Points on a hilly landscape, in no order, each with its height.
From any point a climber steps to the highest of the 4 points nearest to it. It stops when none of these is higher. Distance is the straight distance between rows; heights are no part of it.
nugo (h 391): [-10  20 -13   2 -14   0 -16 -17   1  17  41  14 -14  19 -12   2  -3  -9
   2  -7 -18   5]
sifav (h 623): [  1  -1   9   4  -6   2  -5   0  -8  -1 -23   0  -1   5   2  -7 -12   2
   5  -3 -15  -5]
merir (h 607): [ -9  -2  20 -13   5   5  19 -27 -18   4 -25   9  -4 -16 -29  -5   6  27
  19   4   0  -9]
Zet (h 411): [ 11   3   6   6  -2  -2  -5   4   9  28   2  11  12   8   4   4 -29 -21
 -18  23 -13  10]
mugo (h 415): [  1   9   1  -7  10 -12 -25  18 -23   1  -2   6   0   8   4  -6 -12   5
  -6 -24 -35   4]
Loras (h 384): [  3  19   3  -4  -1  10   1 -19 -23   6  19  15  -9  20 -16  -4  -5  -5
   3   8 -22  18]
dedup (h 553): [  3 -29 -11 -12 -13   2   0   5  21   6  22  27 -23   6  19  22  23 -18
   7  -9  44 -18]
matet (h 542): [ -5 -15  13  10  26 -10   7  17 -16  15   5  14   7  -3 -12   8  20  14
  -9 -31  15  -6]
bav (h 632): [  2   5  -2 -15 -12 -12 -23 -13 -30  22 -17  17  13 -17 -29 -17 -27 -11
  44 -17  22 -17]
guku (h 734): [-22  14  -7   2  15   2  28  11 -19  -9  -1   5  -7 -25 -27   9   0   9
 -18  -9   4  12]
gari (h 128): [  4  -6  16   7  10   1  -6  -8 -30  33  -8  20   5 -11 -41   9   4  14
  27 -11  13  -6]
rir (h 506): [ 10  14  14   7  -3  13  13 -14 -34   4 -17   7   8   0 -13 -13 -11   7
  10   9 -16  11]
fod (h 365): [  7 -13   8  14  26   1  22  25   8  17 -15  -4  27   2  -1   5  10  -8
 -20   9  18  -1]
mifut (h 550): [ -6 -10   5  12  20  11  21  38   6 -18  -4  -1 -13  15  14   4  -4  -2
  -8  -6  16   9]
bage (h 622): [ -5 -32  14   9   6  -3  10  33   9  -5  -5   8  -3  -1  13  21   8  12
  -3 -17  21  -4]
nuvo (h 489): [-19 -17   0   7  14  11  10  36  34 -33  11   2 -27  17  30  13  14   6
 -17 -26   9  14]
paba (h 452): [ -2  -7 -24 -12   9  10   5  14  50 -12  18 -13   7  15  22  -8  -5  -8
 -15  13 -22  22]
dev (h 398): [ -8  15 -17  -3   1   3  34  -3  31 -22  20 -20 -15   0  14  -4  23   1
 -26 -16  26  16]
Busi (h 412): [  4 -16  -9 -17   9   8  -9 -18  26 -30   7   0 -25   7  19 -18  33   4
  32  28 -29   1]
dapof (h 624): [  9 -20   4  -9 -35 -20 -29 -11   3 -31 -14 -17  -6  -4  19 -22   2  -6
  31  -6  -5 -11]
vini (h 626): [ -3 -15   5   5   6  -9  -6  27   5  -1 -12   0  -6   1  27   7   4  -4
  -8 -13 -11   5]
Zepu (h 564): [ -2 -14   0   8 -18  -5  -7  12  21   8   4   2  -4   6   5  11  25   4
  -8   1   5   5]
fuz (h 621): [-19   4 -13   6  -2   7  -5  -9  -2 -18   1   1 -28   9  12  -3  26  16
   4  -9  -3  10]
ruruv (h 407): [ -1   8  -1   5   2 -11  11  29  -6   2  -9  -9  22  -4  22  10 -16  -9
 -25   2   0   6]
Vek (h 551): [ 22  -9 -13 -20  -5   7 -17  -8  24  -7  -1   2 -15  16  31  -5  -7 -15
   8  17 -21  -9]
Tino (h 417): [  3  14  17  -3  -3 -12  -8 -20 -21  23 -14   3  32  -3  -6 -10 -29   4
   8  -7 -16  -4]
peve (h 346): [ -2   7 -15  -7 -16   8  -4 -44  -2  12  32  21 -17   9 -22   5  18   8
  22   9   7   5]
kepa (h 577): [ 33  -2  18   3 -39 -21   4 -22 -10 -16 -16 -13  59  -9 -13 -27 -30  14
  13   3   3 -14]
benad (h 615): [ -3  -7   3   3   6   0  -2  17   2 -35 -26  -8 -11   8  36  -7   2  10
 -10 -20 -13  -1]
dipad (h 466): [ -5  15  -2  -2   0 -12 -26   1 -14  13  14  16  -3   4   8  10 -11 -18
  14  -6 -15   1]
Mel (h 606): [ 14 -14  15  -2 -13  15  -7 -29  -7   3 -13  12 -17 -17 -16  -8  17  10
  29  19   3   4]
pilaf (h 740): [-14  -5   2  17   2  -2  27   2 -10   3 -21  -2   9 -19 -17  10   5  18
  -6 -13   5   6]
torat (h 582): [  9 -28  18   5  12  -6 -13  17 -12  13 -12  11   0 -12  -6  18   8  -7
  18 -15  40 -11]
rekod (h 408): [ -7   5 -22  -5  13  20   2 -10   6 -42  -2 -21  -6   8  12 -14   1   0
  15  20 -39   2]
bonu (h 635): [ -2 -12   9  -3 -12   0   0 -19  -8 -17 -22  -6 -11   1  10 -19   4  15
  15   0 -10   2]
gog (h 561): [ 21  -6   6  -2 -24 -15 -17   4   9  -3   9 -10  14  14  25 -11 -30 -21
   4   9 -13  -8]
kilab (h 602): [ 10  -3   9 -22 -39  -3 -41 -21  -5 -21  -2  -6   4   1   8 -25 -29 -17
  48  -7  -6  -2]
fisav (h 309): [-15  16  -7   7  -5 -10  12  24   8   4  23 -15   3   3  -1  12   7  13
 -34 -12   9   9]
tof (h 465): [  7 -12  11  11  24   2  24  -5   0  17   6   9  14 -23 -24  13  23  27
  -7 -37  35 -26]
Bek (h 385): [-10  -3 -24  -7   4  30  27 -11  32 -28  -8  -7  -3   2   8  -8  18  -3
   2  21 -12  14]
pinom (h 608): [  6 -10   9   2   1  -7 -13  43   4   1  -4   1   1  12  32  20  -7  -9
  -9 -21  -5   7]
nupi (h 296): [-13  23 -20   8  -7   3  14 -12 -16 -14  12 -23  -2 -16  -5  -8 -14  -1
 -31  37  -6   3]
pagaz (h 526): [ -2 -17  -8  -5 -15  10 -21  -3  15  -5 -11  19 -14  -1  11   4  15 -13
  15   5  -2   2]
Zisu (h 469): [  5  20   2 -19 -21  -5 -37  -7 -38  15   5  -1   5  -3 -12 -13 -15 -18
  28 -21 -11 -14]
Tedu (h 494): [  0  23  -9   1   3   6   3  19   1  -7 -16  -9  10   8  17  -4  -9  -7
 -18  -5 -25   6]
Paf (h 634): [ 22 -23  22   3 -12  -7   5 -16 -12  -5 -36 -13  35 -26   1 -17 -24  15
  20  -2   8  -7]
tolo (h 604): [-11   9   8 -23  -9   5 -25 -26 -21  10  -7  24 -21  -3 -13 -11   5   0
  18  -5   2   9]
zosud (h 431): [ 14  13  -4   7  -1  -3  -1 -31  18  20  28   4  -6   9 -10   3  12  -4
  -4   5  17   5]
zigav (h 528): [-26  -3   4   1   7  10  12   9   4 -23 -19 -12  -1  -2   0  -3   7  -5
 -22  22 -10   6]
lamim (h 610): [-30  13   6   2  16   2  -1 -17 -19  -8   9  10 -30  19 -18  -7  26  25
   4   2 -25  11]
dif (h 618): [ 23 -15   8  -5 -21 -21 -29  14   7   5 -10   3  15   1  32   4  -2 -21
  12 -11   9 -19]
dizez (h 352): [ -7  19 -17   6   5   1  18  -7   8  -6  26  -1 -18   7  13  -4   1   1
 -21   6  -8  10]
pide (h 539): [ 22 -17  17   4  -1 -18   6  17  -2  -9 -26   0  37  -5  15  -5 -14  15
  -5 -14  10  -4]
Diger (h 592): [  4  -2   7   6   1  12  -5   7  17  -8 -12  -6 -12   1  36 -11 -10  -4
  -4  -4 -12   4]
repu (h 497): [ 11 -20  17   7  -8  19  18  -9  30  -4 -13   4  -6   1  12   0  19   2
  -1  21  14  -2]
kubo (h 230): [  6   5   6  10   1  -3 -28 -10 -12  32  21  12   9  -1 -24  17  14 -18
  13 -12  21  -5]
notev (h 185): [  6  29 -21  16  26 -15   4 -15  -9  40  24   6  32  -3 -41  10 -10   8
 -24 -13  20  -6]
bap (h 418): [ -5 -17 -21  -4  30  16   5   1  29 -24  12  -8 -14  14  29 -12  18   3
   6  14 -31  16]
saten (h 75): [-11  24 -29  17   8 -28  26   1 -24  22  20 -17  19 -20 -27  11   0  -1
 -43 -16  13   7]
puleg (h 393): [  9   9 -11  -6   5   0 -22 -16  -3 -27   5 -10  -5  27  11 -25 -13 -10
  12  15 -50 -14]
Mosef (h 16): [  1  -8  -1   6  30   3 -31   8 -17  50 -12   5  24 -17 -42  12 -14  -4
  15 -15  23 -23]
rona (h 248): [ -4  17 -19   5   1   3  24  13  35   1   9  -5   0   2   7  13   0  -8
 -24  23  16   0]
nago (h 319): [ 13   3  12   0  -7   7  -6 -23   2  23   4   4   1  17 -13   5  -7   8
  14  23   2  17]
favab (h 645): [ -6  -5  20  -7  -2   5 -11  -9 -10  -1 -14  10 -15   3  -5 -11   9  25
  13  -5 -13   0]
las (h 603): [  3 -13 -20  -2   0 -19  -9  -5   2  10   3  20 -25 -11 -14  28  27  -5
  32 -13  33  -9]
Tikeg (h 680): [-15  -6  12   4   8  -3  11  10 -13   5 -27   4  -6   2 -14   3  -7  24
 -11 -13 -17  -4]
fad (h 376): [  8  21  -8 -16   3  10  19 -23   1 -23 -10 -21   0  11   9 -23 -12  -8
   0  35 -36  -7]
nal (h 541): [  9 -32  21  10  18 -10  30  46   4 -15 -26  -2  20  -6   8  26  -3  10
 -15  -5  22  -4]
losog (h 285): [  5  41  -7  -4   1  -4  18 -25 -37  16  20  13   0  10 -40  -5  -7  -2
  -7   9 -17   6]
mugi (h 389): [ -5  13 -16   9   8   0  -7  18  21   7  26   0 -10  20  15   9  -3   0
 -17 -15 -24  11]
zag (h 348): [ -5  14  -6  15  16 -13  -8   7 -16  27  19  -8  10  -9 -26  14  -4   0
  -9 -34  21   1]
roda (h 537): [ 24   2   5  11   0  -4  17 -27   7   6  11  -6  -4  -3 -25   4  27  12
   2   8  34   2]
Fibim (h 549): [  6  -6   9 -21 -18   5 -25 -27   7  -5  -6  23 -19 -11   3 -12   2 -21
  36  13  -1 -21]
pigo (h 300): [ 11  18 -16   1   6 -15  36   4   4   0  18 -17  -7 -24  -9   3  13  22
 -40 -12  41  -2]
basi (h 198): [-23   3  -2  -7 -19  -2   9  28 -29  -3  -5 -12  21 -26 -11 -13 -31 -16
 -26  16 -13   0]
zan (h 505): [ -5 -36  -9  -3  -1  17  -4  14  40  -9   5  10 -10  29  20  -4  11 -12
   3   6  -4   2]
Namit (h 617): [  0  15   8  -1   2  19  19 -12  -5 -13 -13   5  -9   8 -21  -7   9  15
  -9  16  -2   3]
vonus (h 409): [  3   8 -18  15   7  -5 -25   0   2  29  21  14  16  -9 -17  38   1 -30
   8 -30  36 -18]
vul (h 339): [ -7   0 -12  -3  -7 -27 -14 -13   8  24  55  13 -15  12   1   6  17  -6
   0 -23   1  -3]
bev (h 647): [ -6 -14   4   8   4  -4  -2 -15  -1  18  25  -3 -10 -11 -19  13  29  17
   2 -24  49 -19]
zev (h 410): [ -9   6 -25   7   8  10  -1   7  22 -20  18  -1  -7  21   8  -2   4   0
   1   0 -32  14]
nidip (h 249): [  2  -4  -5 -12 -21  13 -24 -15  15  18  22  19   3  15   1 -12  -5 -20
  23  26 -20   3]
Sumif (h 127): [ 11  17   4   2   5   4 -20 -30 -24  31  24  16   9  -6 -35   2   1 -14
  13  12  17  -5]
siv (h 576): [ -9  10  14   2  11  -1  23  -8 -45 -11 -21  -2   8  -6 -26 -11 -18  17
  -1   6 -20  -1]
Gini (h 535): [ 36  -3  28  -4   2  -8   3   1 -22  15 -30 -16  53 -15  -4 -13 -29   6
   4 -13   3  -8]
lavi (h 697): [-23   6   0   2   3  10  27 -19 -22 -27 -16 -20 -23 -13 -22  -7   3  22
   2  24 -13  -7]
zadu (h 284): [-10  22 -22 -12  -1  11  10  -1 -16 -18  30 -28  -5  -4  -4 -17 -17 -22
 -15  44 -28   4]
Busav (h 601): [  9 -14   9  -9   0   3   3   3  -4  -5 -31  -4   7  -3  12 -13  -3  11
  -5  17   0  -6]
Kupad (h 451): [-21   7  -3   1   4  20  23   2  20 -23 -13 -27  -1 -14  -2 -10   3  -7
 -21  37  -5  16]
lim (h 625): [ -5   5   3 -10  10   2   7   0 -13 -35 -36  -9 -19 -10  21 -18  -3  33
   1 -13 -20  -3]
fabal (h 547): [ 13   0  23   4 -19 -10 -25  12   2  18  -8  -2  20  -3  10  -4 -18 -17
  -5   4   1 -15]
Zeli (h 613): [  7 -33  15  -4  -1  -5 -13  34  30  12  -1   4  -4   4  48  16   7 -17
   3   2  23  -5]
Losu (h 666): [ 10 -17  19   4  -1 -11  -9  35   4   0 -18   5 -13   0  21  16  -1  -7
  12  -5  13  -9]
Bida (h 453): [-22 -13 -30  -3   2   9  17  18  46 -20  31 -17 -16   9  26  11   8   0
 -15 -13  -2  22]
Vapup (h 543): [-18  17   8  -4   4   8 -33  -3 -25   7   8  17  -9   1 -15   0   1  12
  20 -12 -16  10]
firiv (h 70): [  4  18 -16  17  10 -12  15  18   1  29   4  -2  33   9 -16  31 -18  -1
 -37   6  17   2]
Vis (h 262): [-19  19  -7 -10   0  16  28  12  21 -18  18 -47 -12 -18  13  17   1 -16
 -32  30  24  17]
bedot (h 726): [ -2 -14 -20  -5  -8 -18 -33   3  -6  25 -11  16   0 -17 -11  15  -4 -23
  21 -21  25 -20]
bel (h 468): [ -5  -6  11   8   5  11  29  14  22 -28 -18 -11   0   2  12   9  10  14
 -15  13   6  -1]
bora (h 474): [ 20  11  25  -2 -27   0  -2  -1   7   0  -9  -1  15   7  14 -11 -19 -13
  -9  21 -14   8]

Call two points neighbours if one is among the 4 nearest of the other. Go from one point of each pair to the other, from neighbour to neighbour, staying as high as possible. Name the lowest point that can't be avoided.
Losu / lavi -> Namit
Losu / pilaf -> dif
Paf / pilaf -> Busav
bedot / bev -> las

Where does a climber stop that starts at each point below?
paba -> Losu
Busi -> Losu
Loras -> pilaf
Vis -> lavi
